Each row is a point on a tangle of strands that fork, close into loops and nearly touch. The rows are in no order.
Two points are linked if the straight distance between their rows is under 47.8. Some points are linked to none.
buba: [-35  11  -4   0  29   2  27   7   1  -4  12  27  -3   1  -7   6   2 -33
   6  10   1]
lidor: [ 17 -21 -17   1   0   9 -16  -2 -10 -13  17  18  31 -14  18  15  -2 -29
  -8  14  21]
Vare: [ 16  11  -2  13 -16 -20 -22 -12  11 -23  17 -12   8 -14  11  -2  10  14
 -39  -4  10]
ligib: [ 18 -27  11 -18   0  18   8  14 -30  -8  15 -21  15   8  -8  -5 -13   3
 -18  -2  14]
pomon: [ 26 -15   3 -40 -30  -9  -4  -5 -11   4 -14  20   3  -7   7 -16  -5  22
  18   3   1]
vaguf: [ 25  26  15 -32  -1  -4  24  16 -15   4  26 -11   1  -6   7  -7 -32  -7
  -8 -24  12]
vemu: [ 11  -8 -12 -28 -20   3 -30  -5  31 -20  19  -1   3 -22  12   3  11  15
  -3  26  -6]
femo: [ 13 -22 -14 -28 -36   9 -43  -4  -2  -1  -8  17  19  15   7 -25   2  14
   6   4  11]
sezet: [ 35 -14 -12  15  19  10 -18 -12   0  15 -12  26  38 -13  21   8  23  -5
 -14 -10   5]
Tupin: [-18  15  -2  -8   9   6  22  -2  11  -7  -8  16 -10  -2  -5  -1 -14  -1
  18  13  -7]
forol: [ 13  23  19 -48 -18 -11  25   9 -10   6  16  -5  -9  -5  -6   3  16  26
  18 -15 -11]
difun: [-15  -6  17   2  16  -6  29 -16  20   0 -21 -10   2 -21  -8  -4  18  27
  -6   8 -19]
bafad: [-13   0   0  17  27  10  36  15  15  -1   4 -14  14 -16 -14   4 -13 -14
   0   3  -8]
nade: [ 30 -30  12  -7   4  11  14   0 -28   7 -19  -5  12  20  -3  -9 -15  25
  10  -8   6]
gidas: [ 22  -3 -10  26  26   5 -13 -15   2  18 -14  24  27  -9  11  10  29   3
 -26  -7  -7]
vizim: [ 17 -38  -1  -2  -8   2 -17  -2 -41 -13   1  16  21   5  16   6  13  -7
 -23   4  28]
Gunel: [ -5   1  27  23   0 -25  24  -8  15   9 -16 -37 -14  -8 -10  -8   7  20
  -3 -18 -12]
vazof: [-20 -17 -29 -16  -2   5 -13   2  13  16 -26  20   4  -2 -11 -25  13   2
  16  40 -26]
Veku: [  9 -15 -31 -33 -21  18  -9  20 -14  19 -22  -3  31  21 -15 -20 -28 -17
  27   8  11]
Povob: [ 23 -29 -12  -6 -14  29 -23  -2  12  16 -15   4  43  10   1 -19  -5   6
  13  -6   8]
Depo: [-26   1  -4  -5  10  11   4 -23  29   5 -41  14 -13  17  -6  -7  11   1
  23  20 -22]
nibe: [  3  13  -2 -26   6   4  38   8   2  -5  -1  11  -3 -11  -8  -1 -20   0
  19  10  -7]
filar: [ 18 -28  -8 -36 -29  -2 -23  -5  -9  -1 -14  20  17  -5  10 -22   2  21
   1  12   9]
bugu: [  4 -13 -15 -19 -19  16 -40  -1 -16  -2   4  27  18  23   9 -19  -1   8
   1   7  19]
zimis: [ -5   3  15 -12  -9   3   8   4  18  -7   7 -28 -16  -9 -16  22   8  16
  28  -8 -10]
Vaver: [ 25   0  26 -33  -9 -16  29   8 -25   0   7  -7   0  -1  -1 -11 -15  21
 -12 -21   6]
Dabot: [-19  19  20  17  22  -6  -2 -14   8  -3   0   7   1  -7   7 -16  18  11
 -19 -15   0]
faket: [ 14  14   3 -36  -8  -6  39  14 -19   9  -8 -19 -17  26 -15   8  -9  21
  21   4 -13]
Kemet: [  7  -6  23  28   8 -14  11  -4   5   3 -10 -34   6 -10  -4  -8   6  23
 -22 -15  -8]
veluk: [  2  18  14   8 -17 -25 -26 -22  23  -7   1 -18 -19 -22   4  16  40  10
 -16 -13  -8]
magik: [ 15 -18  -2   5  12  25  -9  -9  13  19 -16   3  39  -2   5  -4  11  25
  -1  -2  -7]
gele: [-16  13  14 -16 -11 -17   0  -3  13 -17  14  -6 -12 -24   0  -4  15  21
  -7  -1  -6]
lize: [  0  31   0  25  -7 -31  -3 -15  30  12 -16  -7 -10 -38  -5  -2  14 -25
 -51  -3   5]
bim: [  5  -6   4  23  18 -11  17   8 -21   0   9   1   2  -7   5  -5 -19 -19
 -12  -8   4]
lened: [ 13 -13 -24 -27 -19   1   0   9  -2 -11  -9  22  -2 -16   4   0 -26  -5
  18  29  -1]
Nakog: [-13  18   8  31  -2 -28  13 -22  27  18 -29 -12 -12 -23  -6  -3   9 -17
 -32  -8  -3]
zofiv: [ -1  12 -14   9   3  22 -17  13   6 -23  33   2   9  -2   7  10 -24 -16
   0  -1  15]
damaz: [-24  -4   0  48   1 -14  31  16   3  21  10 -25 -10  -4  -9 -13 -12 -34
 -19  -1   3]
nipo: [ -9  -5 -12  17  28  10  -2  -5  -5   8  -2  23  14  -3   7   9  17  -4
  -3   7  -5]
zus: [-15   9   5 -23 -12   0   1  -1  10  -4  -5  -9 -23   5 -14  13   9  15
  35   5 -13]
Zarut: [ -5  10  20   4   2   0  15   0  28  -4   1 -30 -11  -3 -10   7   1  18
  22 -17  -6]
luf: [-14   5  19 -18 -22 -15  -8  -3  18 -13  17 -10 -14 -28  -5  12  39  15
   8   0 -19]
pagi: [ 23  -9   4 -43 -32  11 -14   5  17 -10  22 -12  16 -11   2   6   1  21
  14  -3   3]
pokuz: [ 15   7  -1 -11  -2  23 -11  17 -21  -9  22 -22  -2  31  -2   6 -35  -8
   2 -17  18]
figok: [ 18 -29 -15  -2 -14   2 -31 -13 -25  -3  -1  29  28   4  18  -1  15  -5
 -21   9  20]
raf: [ -6  29  -9  24  28  13 -25 -25  34   3 -20   8  -2  -5  -1  15  25 -15
 -26  -1  -4]
dak: [  9  -4  12  16   9   0 -24  -6 -14 -12  24  14  18   3  19  -7   8   4
 -25 -24  16]
Zesa: [-27   2  12  24  11  -9  27   0  27   9  -3 -24   9 -28 -14  -8   9  -5
 -29   8  -4]
rusi: [  0 -36 -23  -2  -6  14 -20   5 -22  11 -13  17  23  22  -3  -7  10   6
   4  20   2]
regig: [ 10 -16  -4  29  18   2 -27   2 -25  -1  21  12  15  12  21  11  15 -11
 -17 -16  16]
Nirop: [ 22   9   7  17 -20 -21 -17  -9   5 -17 -10 -10 -28  -8  12  22 -11   2
  22 -16   3]
rodon: [ 18 -16  14  16  25   8   8   8 -44   9  17  -2   5  32   6 -12  -5  -6
  -7 -33  13]
Gega: [ 14   6  17 -37 -14 -16  29   5 -16   3  -2   5  -8   0  -5  -3  -1  31
  15 -13  -5]
vod: [  2  29   3  14  -4 -26 -15 -24  32  -1 -17  -6 -15 -30   1   1  30  -9
 -48  -1  -4]
Nad: [ -3   0  14  32 -12 -28   2   1  10   7   0 -40  -8 -15  -7 -15  10  11
 -35  -9  -2]
giku: [  9  -6 -14 -29 -21   1   9  11  -7   6 -11 -10  -6  12 -17   4 -22  19
  33  11  -2]
deme: [-36  24  30   9  15 -15   1 -36  33   3 -31   0 -12  13   1   2   2 -23
  -4 -13   2]
dis: [ 10 -12 -28 -23 -15  16   1  15  -9   8 -20   4  10  18 -17  -5 -31  -2
  33  20  -2]
Tomep: [  5  12  15  20 -28 -30 -28  -8  12 -19  21 -26 -19 -11   7  15  25  12
  -5 -24  -1]
Tup: [-21   4 -19  39  15 -19   7   8  -1   4   6  -3  -4 -26  -1  17   9 -42
 -29  11   3]
nupi: [  4  25   2 -52 -23  -6   8  13 -14   3  19  -9 -13  -2 -11  17  11  18
  20   2 -11]
poso: [-35   8  17 -12   4   0   3 -27  23  -2 -25   7 -25  21  -8   6  12   4
  19   9 -10]
veput: [ -8  10  -9 -20  -2  -6  13  14 -18 -20  11  22 -11 -13   2   1 -26 -12
  -2  16   6]
fuzo: [-28   2  18   7  11 -14  24 -17  31   5 -26 -18  -4 -20 -12   1  20   2
 -20   4 -10]
Ruv: [  1  -2 -13 -14   6   4 -20  -5  12   1  -1  48   6 -20  17 -14   9  -3
   1  26 -12]
zeto: [ -5   9 -26  -8 -14   3 -40 -11  28 -17  -1   5 -24  -2   8  11   3   2
  11  29  -9]
Dag: [ -8   2  11  -4   3  -2  17  11 -20  -8   6 -20 -17  12 -10  -3 -10  20
  -7  -1   0]
gavi: [-52  16  10  22   3  -7   3  -2   7   0  11  -9 -18   9 -12  -4  -6 -35
 -15  -1  11]
sipip: [  0   3 -15  14  11  18 -19 -13  17   7 -23  11  -1  -1   3   5   8  10
  12  10 -10]
Rito: [ 16  -4   6  22  17  23 -10   1 -10   0   6   0  19  17   9  -1 -13   3
   7 -23   7]
Lis: [ 12 -13  -2 -13   8  21   9  11 -22  10  11  28  31  14   4  -8  -5  -6
  13  -5  17]
daz: [ -8 -18 -19  40  24  -2  -6   9 -20   5   5  -9   4   3  -2  35  13 -18
 -13   5   3]
puti: [ 30  -4 -13   9  -2  15 -32 -13  21  -8  -2   8  23 -11  17   7   1  10
 -10   9   4]
Basob: [ 10 -19  -1 -18 -11  25 -23   8 -35   2   9  15  16  35   6  -9  -2   2
  -1  -7  27]
Mumag: [ -9  -6  11  44  18 -24  35  10 -16  22  11  -2  -4  11  -1 -26   6 -24
 -14 -25   1]
piv: [ -7   8  16  16 -18 -25   0   6  10  -6  14 -30 -10 -14  -1 -13  -2   9
 -25 -15   4]
nizuk: [ 18 -20 -22  33  16  -9   5  -3 -23   5 -28   0   6 -10  -3  27  12  -6
 -29  19  -6]
Rovag: [  7 -21 -33 -17  -9   7  -8   8 -13  -1  -1  37  16 -12  10   2 -20 -24
  19  25   8]
Roner: [ 10  -6  15   8  13  -3   4   8 -42   1  26  -7  -3  22  -4 -24  -9  -7
 -23 -27   9]
Zof: [ -4  23  -2 -20  -9 -15  11   8 -10 -21   7   7 -29  -7  -3   4 -23   1
  10   5   7]
tel: [  2  -2 -20  36  11 -15   0  -5 -20  -6 -21   2  -6 -15  -2  22   1 -16
 -30  17  -4]
zogop: [  7 -15 -27  -6   1   7 -39  -4   4   6   0  48  24  -6  24 -11  20  -7
  -5  22 -10]
Zunuv: [-32  23  17  25  26   0  -6 -28  24   0 -21  13  -7   9   5   1  11 -22
  -6 -12   4]
Dar: [-11  30   9 -11  -3  -6  20   0   7  -9  -7 -10 -42  17 -10  16 -19 -10
  32  -8  -2]
mobis: [  3   8   1  10   3 -13 -18 -20 -10 -15  -5  21  -2  -9  16  -8  17  18
 -26   2  -3]
Mibat: [ 22  -3  10 -33 -19 -15  11  -5  -9   4 -12  15 -11  -6   4  -7  -1  29
  26  -7  -7]
zad: [-31  28  10  19 -30 -29  -2   2  34   5  14 -18 -22 -23   0  -9  -6 -26
 -11  -4  12]
pumip: [  0   1   1   5  27  18  31  20   4   2   7   0  16  -5  -9   5 -17  -8
  14   1  -2]
bimaf: [ 15  15   2 -38   6  -2  51  13 -35   9   0 -12 -14  35  -9  -2 -18   7
   0   1 -12]
kozo: [ -7   6 -11  -1  -1  15 -25  -8  32   5 -13  -1 -10   4   2   2   6  20
  25  10 -12]
Vered: [ -1   4  17  11  11   4 -10 -17   6   2 -12   9   2   3   9 -11  13  29
  -1 -15  -6]
neran: [ 16   1   3  23   2   2 -18  -8   0 -12  12  -8  18  -9  15  -3   0   6
 -30 -12  11]
tarad: [-11  17   1  37   6 -20   3 -10  10  -3 -18 -13 -16 -17   0   3  -4 -16
 -24  -2   2]
lidul: [ 31 -18 -20  -5 -17   3 -40 -23  -4 -12  -2  29  27   3  26  -3   9  -4
 -20  17  16]
Tep: [ -6  17  24  31 -23 -36  -7 -15   9  -2 -14 -29 -37  -9   0  12  15  -1
   2 -27  -3]
Gazim: [-21  17   6  33 -21 -22   9   8  17  17  21  -8 -14 -17   3 -24 -14 -25
 -25  -1  15]
zives: [ 30 -34  14   7   3  15  -4  -4 -32  -2 -12   2  22  15   9  -3  -7   9
  -9 -10  16]
Las: [ 22  -9 -19 -12  -6  13 -18   1  16   6 -10  35  18 -10  15 -15 -17  -8
  26   8  -2]
som: [ 13 -16  -9  20  32  28  -6   6   2  14  10  11  32  13   9  13   1  -4
  16 -13   6]
Kopaz: [-13  22   7   0 -14 -17 -16 -11  28 -17  -6  -6 -32 -17   4  21  11  -9
  18  -3  -4]
lem: [ 30  -8  26 -29   1   0  34   4 -25   4  12  -5  21  -4   4 -17 -17   0
 -13 -24  14]
dalub: [-14  23  -3  21   0   1 -23 -10  17 -24  10 -10 -24  -2   7  14 -10  -5
  -2  -1   9]
Dasar: [ 18 -13  -9 -44 -26  23  -8  12  -1   9  -1  -7  23  10 -10 -11 -14  14
  15   3   8]
fenur: [  4  -4  12 -22   8  -5  42  15 -33  -1   1 -18 -10  23 -15 -11  -8  16
 -16  -2  -6]
takid: [-19  -3  -4  -1  18  23 -11   4  -8   7  10  22  18  22   3 -14  14  20
   3  -1  -2]
Rema: [  5 -13 -27  -1  15   1 -27  -7  -1   8  -1  44  20 -13  17   8  40  -4
 -19  19  -2]
vasi: [  4 -10 -30  10  16  15 -11  -6  14  18 -34  24  13   1   3  -1   4  -3
  18  17 -16]
suf: [  7 -27 -22  -3  -5  17 -36  -5   6  20 -14  15  44  13   8 -26  12  12
   6   2  -2]
leb: [  0  15   0  -9 -18 -11 -26  -5  23 -22  11  -3 -26 -14   9  22   4   4
  24  -2  -4]
vak: [ -1  17  -4 -34  -9  15  -6   5   1   4  13  15   3  13  -1 -12  -5  23
  17  -1  -3]
zator: [-23  12  21  -2 -24 -34   3   1  13  -5  22 -20 -17 -23  -5 -10  18   9
 -20  -9   0]
Vaba: [ 19 -24 -12 -14  -4  22  -7  11  -3 -20  29   7  37 -11   7  10 -10 -19
 -13  12  22]
mek: [ -3 -32 -35  -9  -6   2 -25   6 -15  15 -17  29  30   5   0 -15   8  -8
  11  21  -7]
Togar: [  2 -34 -22  -5   5  19  16   9  -8  14 -18   2  26   1 -15  -1  -8   4
  14  28 -15]
Nen: [-45   6  11  36   0 -22   9  -4  12  15  -6 -23 -20   7 -15  -8  -2 -31
 -29   8   8]
Donun: [ 12 -19  -2   8  27  33  13  18 -17  15  12 -12  13  31 -12   7 -13  -4
  17 -11  -1]
muko: [ 19 -19 -18  18  19  16 -13  -3   6  19  -6  23  40  -3  17   8  14  -7
  11  -6   3]
Lomu: [  2 -14   4  -8  -1   4   2  13 -18 -15  12 -13   6  -3  -2  -1 -10  12
 -15   7   9]
kifa: [-27  21  19  17 -35 -40   3  -6  24   3   1 -26 -35 -23  -6  10   1 -30
   1  -6   7]
duben: [-18  -8 -25 -27   1  10   4   5   5  16  -8  30   9   7 -10 -24   9   2
  20  30 -20]
viru: [ 32   5  22 -22   3   3  20  11 -29   5  21  -6  12   2   9 -17 -27 -15
 -14 -30  21]
rura: [-18  -2   4   4  -3 -12   1 -11   6 -10 -20 -15 -20  -9 -10  14  13  21
  -8  15 -13]
losok: [ -8 -18  -5  34  29  -9  -6  11 -24   9  14   0   8   6   9  14  23 -16
 -19  -8   8]
foza: [  5 -20   7  31  24 -16  30  16 -27  17  15  -2   9  -3   0 -10   2 -21
 -17 -16   4]
namev: [ -8 -12 -18  -1   3  19 -34  -2   5  14   1  23  28  15   7 -19  21  17
  10   6  -4]
remim: [  2  25   3  29  23   2 -14 -26  23   7 -31   1  -1  -9  -1   5  22   0
 -27  -9 -10]
noko: [ 16   5   0 -47 -29   7  -4  14  -4   1  19 -19   0   2 -10  17  -1  20
  23  -5  -3]
Sode: [-26  -2   1  20  34   9  11 -12  14   7 -12  11  13  -2  -1   3  26  -5
 -11   8  -9]
Danu: [ 11   3 -15 -25 -11   4   5  13 -23  -8   4  18   0  -1   3   4 -29  -7
  13  11  11]
zif: [-18  -1  15  42   0 -20  37   6 -14  26   7  -8 -21  25  -7 -37  -7 -25
 -19 -22   1]
fome: [ -2   6  -9 -28   9  19  24  18 -22  11  10  12  11  27 -11  -5  -9   7
  10   8  -2]
gefi: [-21   3  13  17  13   1  33  14  12   3  11 -29   4 -12 -16 -13  -4  -7
 -17  -3  -5]
bugo: [ -2  25   9 -28   4   7   6  16 -24  -3  40  -3  -1  14   0 -14 -10   2
 -17 -19  10]
fanuk: [ 22   1  -2  -3 -20   6 -21   2  15 -16   0 -15  -1  -5   4  19 -17  14
  28  -4   4]
Loza: [ -5  -3 -25 -20 -11   3 -38  -6  28  -3 -13  10 -21 -11   5  -3  14   5
   4  39 -17]
Riro: [ 18   9  -1 -33 -17  -3  20  15 -15   3  -3 -23 -21  15 -14  20 -15  14
  35   1 -10]
Dakir: [ 17  16   2 -34   7   9  29   9  -4   4   3  16  12  -4   2  -4 -21   4
  16  -2   0]
kogof: [-28   6  17 -20 -12  -7  -5 -16  16  -4 -16  -2 -29  16 -12  15  23  12
  37   3 -17]
Sug: [-47  27  15   5  -2  -8   3   0  18 -11  12 -20 -29   4 -13   2  -9 -20
   0  -7  12]
big: [ 28  -9  27 -12 -15 -16  24  12 -13   0   6 -39  -6  -4 -10   3 -10  17
  13 -27  -1]
puno: [ 11 -30  -2 -10 -10   3 -10   7 -29 -18   8   3  21  -2   6   2  -1   7
 -29  17  19]
kiti: [-23  14  -4  16  23  32   6   8   8  -2   2  -6  -6  28 -11   9 -10  -6
  22   0   0]
mak: [ -6 -13 -27   6   6  13   9  -2  12  17 -32  17   6  13  -8 -13  -8   5
  31  18 -16]
Laso: [ 17  10   1  22  -7 -19 -15 -14   2 -20 -17  -6 -17 -13  10  14 -11   6
   0  -4   1]
puz: [-25  11   1  -3  11   4  15  16 -20  -8  11 -13 -18  22 -16  -1 -10   3
  -4   5   2]
zofo: [ 12  12  15 -22  -1 -20  41  15 -27  10  18 -31 -22  18 -16 -17 -15   3
 -19 -16  -9]
lig: [  7   3   0 -20  19   7  40  19 -35  12  10  20  11  19  -6  -3  -7  -2
   3  -2  -2]
fekuf: [ 12  10   7  16   8   3  -7 -19  36   1 -23 -13 -11 -15   5  20  10  14
  11  -5 -13]
rige: [ 11  -7  -8 -12 -16   0 -38 -16  10  -3 -12  13  -2   3  11  -9   6  31
   8   6  -6]
Luv: [ -1   1 -12  -7 -19   1 -35  -7  18   7 -18   3 -11   9  -2  -2  10  25
  30   3 -15]
dede: [-31   5  28  -4 -14 -18  -8 -18  10 -12 -10 -14 -31  -1  -8  22  33   6
  18  -6 -13]
Nere: [  5 -33 -34 -21  -6   5  -9  11 -14  11 -14  30  23   0   1 -12 -11 -20
  19  25  -1]
dibav: [  3  -2   5 -17 -23  -9 -20  -6  26 -12   5  -7 -17 -29  -1  24  38  16
  15  15 -24]
Pupim: [-30   3  14  48   2 -18  28   0  14  24 -10 -29 -21   8 -14 -13  -8 -37
 -22   2   1]
gel: [ -6   7  -2   2   9  28   6   5   7  -3  -4 -15  -9  23 -12   4 -17  19
  25   2  -6]
geni: [ 17 -11  -8 -16 -11  10 -26  -5  17 -29  27  -3  25 -17   8   3  -3  10
 -16  20   8]
tar: [-14  -5 -16   6   3  11  15  -8  20   8 -44  12 -10  22  -9  -2  -6   5
  35  21 -18]
Kotuk: [-11   3  17  16  -8 -25  43  13 -10  14   7 -19 -28   9 -14 -31 -15 -16
 -13 -11   1]
baluv: [-22   6   9  47  29  -2  22  -2  11  14 -10 -16   2   0  -5   3  -1 -29
  -9  -8  -5]
zole: [-20  17  30  19 -11 -34  -2 -25  26   2 -24 -21 -30  -6  -5  16  12 -14
   3 -16  -4]
liga: [  9  11  12  -7   9   4   0  14 -32  -1  31 -15 -12  25  -2 -19 -20   0
 -19 -30  10]
vem: [ 13  -8  11  27  29  10  10   7 -27   2   9  11  11  24   8  -5  -6  -4
   8 -27   4]
mesu: [-13   7   9  25  12 -16  -2  -8 -18  -5   5  19  -2  -6  15 -17  14   2
 -28 -13   5]
Nevol: [ -4  10   2 -19   7   3  -3  -8  20  -5  -2  34  -6 -25  15 -11   1   0
  10  15  -8]
zute: [ -7  21  -2 -11 -14 -13   7   8  -1 -18  -2  -5 -41  -3  -2  14 -25  -8
  27  -2   4]
gige: [  8   6   3  20  11   3   9  17 -11  -9   8 -24 -20  11  -2   1 -37 -12
   6 -13   5]
Vero: [ 28 -34  10 -23  -4  24  24  15 -37   3   2 -22  15  15 -13   0 -22  -6
  -6   0  15]
zok: [-15  -3 -21  45  18 -16   0   9 -16   1  -5 -11  -9  -7  -4  27  10 -34
 -29  14   4]
Gaz: [ 24 -36  11  -4 -10  26 -15  -4 -37  -2  -6   6  18  28  11 -12  -2  -2
  -5 -13  28]
Rituf: [-34  10  35   7 -12 -25  24  -8  28   6  -5 -36 -21   1 -19  -1   8  -9
   6 -20  -3]
zap: [  5 -10 -13 -25  -1  28   2  20   0  -9  27  11  29 -12   0   6 -13  -9
  -1  14  10]
seles: [ 11   3   9  12  -4 -21  34  18 -20  18  19 -30 -27  11 -10 -34 -35 -18
 -15 -24  -2]
Dufu: [-11   4  32  -1 -21 -38  22   3  -8  -4   3 -17 -23 -15 -12   6  26  10
  13 -22 -15]
sim: [  1  14  17  18 -23 -30 -14  -4   4 -15   3 -27 -32 -11   2  14   5   1
   6 -22  -1]
Saku: [  7 -15  -3  15  20  19   6  -5   3  18 -24  17  29  11   4 -10  11  22
  16   1 -14]
tuseb: [ -4 -15 -33 -15 -10   4 -20  -1  16   0 -22  13  -8  -8   2  -8   1   2
  11  43 -16]
mopak: [ 34 -18 -13   1 -15   5 -27 -16   1 -28  15  15  32  -6  24   9   2 -18
 -24  11  27]
ton: [ 12  -5  -6  -4  -9   1 -34 -19  -4 -10  -7  22   2   2  17  -6  12  28
 -15   7   4]
Vova: [ 13 -19  -3  -5   1  26 -12   5  -7  14  -1  22  38  18   6 -13  -3   4
  21  -8  10]
zose: [ -9  18 -17  12  -3  12 -21   3   8 -26  16  -5 -16   6   3  14 -19  -2
   5  11   7]
gimu: [ 15 -10  -1  -4  -2  17  -2   6   5  -7  -6 -12   2   3  -2   7 -22  16
  18  -1   1]
Rur: [-25  18  23   9   8 -19   5 -33  27  -4 -35   2 -27  -3   1  13   4 -12
   9  -9  -3]
Dativ: [ 23 -22 -12  -2   0   3  -8  -7   8   4 -28  10  16 -20  10  -1   1  14
   1  20 -12]
Tavi: [  5   0  -7 -20  18   9  17  19 -36  10  25  35  11  17   8   2  -3 -12
   7  -8  12]
pifu: [ 13 -31 -30  22  12   4  -8  -7 -17  21 -37  17  23   9   1  12  23   4
  -5  14 -10]
sumop: [ 20 -27 -29  -5  -5  15 -19   3  -1  -4   7  32  30 -14  15  11  -9 -27
   9  21  11]
dup: [  8  17  -4  -2  -6 -15 -20 -22  33  -9 -17   6 -27 -26  12  22  14  -8
   0  10 -13]
zedi: [ -2  11 -27   1  -9  14 -33  -4  15 -19   5  13 -10   2   7  10 -17  -6
  14  19   1]
Zuku: [-12  20   3  27  -9 -16  -5  10   3  -3  26  -8 -14 -14   6 -15 -18 -26
 -21  -7  13]
mot: [-18   6  40  -5 -25 -23  12  -7  -1  -4  -3 -11 -26 -10 -12  16  43   4
  20 -17 -19]
Sud: [ -2   2  -4  26  14  -3  -1  -2   6  -1   2 -11  18 -28  -2   9  14  -8
 -39   5  -2]
gino: [-42  20   8  -5   7   2  18   8   0 -11  11 -20 -26  16 -24   1 -14 -10
  -2   5   2]
Dinub: [-25   4 -10  48   7 -14  15  12  11  12  15 -19   1 -17  -5  -4  -5 -38
 -26   9   4]
malef: [  8   9  -2  37  26   6 -14 -16   4  13 -18   4  13  -1   2   7  24   7
 -28 -11  -7]
batan: [  7  -2  32 -14 -24 -26  21  11 -15  -5   8 -30 -19 -12 -12   9  13  24
  11 -21 -11]
zipub: [-12  28  23 -10  -7 -21  32  -6  14  -2 -11  -9 -35   6 -13  17  -8 -15
  37 -19  -4]
bes: [-22  13  -9  22  27  26 -12   1   3  -7   8  10  -2  19   0  10  -4  -7
  12   2   2]
Riket: [ 17   5   4  13  18  25  -2  16 -17  -5  16 -23 -10  29  -6   1 -33  -5
  12 -21   7]
lalev: [-14  26   6   4 -13 -20  -5   9   4 -14  32 -13 -22 -10   1  -8 -17 -12
  -9  -9  15]
lipa: [ -6  -8 -16   8  28   8 -12  -6   5  14   6  41  21 -11  15   4  34  -5
  -6   8 -11]
nageg: [-29  28  10   8  -3 -10 -11  -5  22 -19   8 -17 -31  -3  -4  11  -4  -8
   9  -7   7]
ges: [  1  15  -4  17   2 -16 -12 -18  14 -10 -22   1 -17 -21  10  11   3  -2
 -12   9  -6]
Nisi: [ 14 -18  -5 -31 -18  26  -4   8   3  -1   8   0  28  -7   0  -5 -15   5
   2  15   8]
los: [  8   3  -2   6  -1  24 -23  14  -7 -24  33  -9   6  16   3   6 -25  -4
  -7  -9  16]
zim: [ 23 -37 -22  20  11   2  -4  -2 -28  13 -32   6  25  -2   3  22  12   0
 -13  16  -2]
daf: [ -3  -3 -10  16  18   3  10   5   5  -7   4  13   9 -32   6  11 -11 -22
  -8  10  -2]
zoleb: [ -1  -4   1 -24   6  22  12   0  19   7  -5  -4  11  11 -13 -13   6  33
  22   4 -18]
gib: [ 11   7   8 -33 -15   7  -5   4  16  -9  27   3  13 -20   5  -4  -4  19
   3  -3   3]
bunu: [  5   2   9  15  18  -1  30  14 -17  -4   8 -10  -8   5  -8  -7 -26 -15
   1 -17   0]
rivi: [  7  22   9 -38  -6  13  -8  10 -14  -4  26   1   1  15   6  -6 -13  17
   0 -15  11]
Zogig: [ 11 -13 -10 -24 -26  -1 -30  -2  32 -10   8  -8  -4 -25   4  13  26  19
   5  25 -22]
Tusi: [-17  -5  16  10  28   5  28 -14  10   6 -17  10  12   2  -5  -8  27  14
 -13   4 -13]
duzi: [-38   8   2  18  29  -2  36  17  -1  11  23   7   0  10 -11   2   5 -39
   2  -8   4]
mup: [-36  17  -4  28  26  14  -8 -13  14  -3 -10  10  -8  13   1  15   6 -17
   2   0   2]
Nedu: [ 18  -9  -7 -44 -13  27  12  18 -22  15   3 -17  28  21 -12  -5 -16   9
   3   5  10]
gem: [ -1 -26 -27  15   9  15 -20  -5 -13  25 -26  18  22  20   0  -2  24  15
  -1  15 -12]
guv: [ 10 -44  -7   8  18  10  11  15 -27   7  10  -4  31   0   2  26   2 -22
   1   1  15]
fasid: [  7  -5   7  11  15  16  14  -8  -5   6 -12   9  13  12   1 -11   3  24
  12  -7  -9]
nepes: [-18  28   5 -13  -3  -3  -3  14 -11 -14  36   4 -11   3  -1 -13 -11   1
 -16 -10  14]
faben: [ -7  -1 -17   0  25  25  29  13  10  11   6  22  21  -1  -5  10 -10 -18
  28   6  -9]
Gof: [ 24   1  -9   1 -25   0 -36  -8  28 -15   0  -5  -9  -9  10  20   1  14
  27   1  -9]
Dil: [-14   6  -9 -17  11  25   1   6 -14  11   9  26   9  25  -2 -14   2  11
  17   3   0]
ved: [ -5  23  10  16 -18 -39 -13 -20  24  -4 -11 -21 -23 -27   3  11  26  -2
 -31  -5  -3]
Namiv: [ 15   9  15  -7 -14 -24  29  18 -21  12  25 -44 -33   9 -11 -21 -24  -8
 -11 -26  -1]
Nuv: [ 23  -7   2 -43  -5  17  28  16 -31  11   5 -25   6  21 -13   1 -25   5
   3   3   5]
tof: [ 13  -3   2  -8 -19  -3 -23  -2  11 -35  29 -16  16 -16   6   3  -3  10
 -27   5  15]
muzi: [-38  11   0   4  11   6 -11 -12 -12  -9  -7  17 -17  24  -4  -7  11  14
  -3   7   5]
malem: [  0   8   9 -19  -7 -14  -2 -13  19  -5  -8  25 -17 -16  12  -7   7  16
  15   2 -11]
sile: [ 27  28   6 -39   4   3  34  10 -20  11  12  -1   8  -1   7   1 -32  -4
   4 -11   8]
nop: [-38  16  -1  -8  13   6  14  -1   6  -9  -1  21 -14  -4   0   1  -5 -21
   3  20  -2]
Sazo: [ 12  -4   7 -19 -15 -19   1 -14   7   4 -23  22 -19 -15   8  -5  13  25
  28   6 -17]

A fork is a point with three links, a tip a point with one. Leave the first point through the second and follow the links. Name the first fork or tip that comes.
rusi; gem: zok
gidas; sezet: bugo
mesu; mobis: kogof
Nevol; Ruv: faben
zipub; Dar: Rovag

A piece is two or more points that can be reached from each other along the links. Count, over all rows, the pieces, the separate loops (a circle has one, a figure eight two, a Y none), the forks (points with three links) and the tips (points with one).
pieces: 4
loops: 6
forks: 17
tips: 13
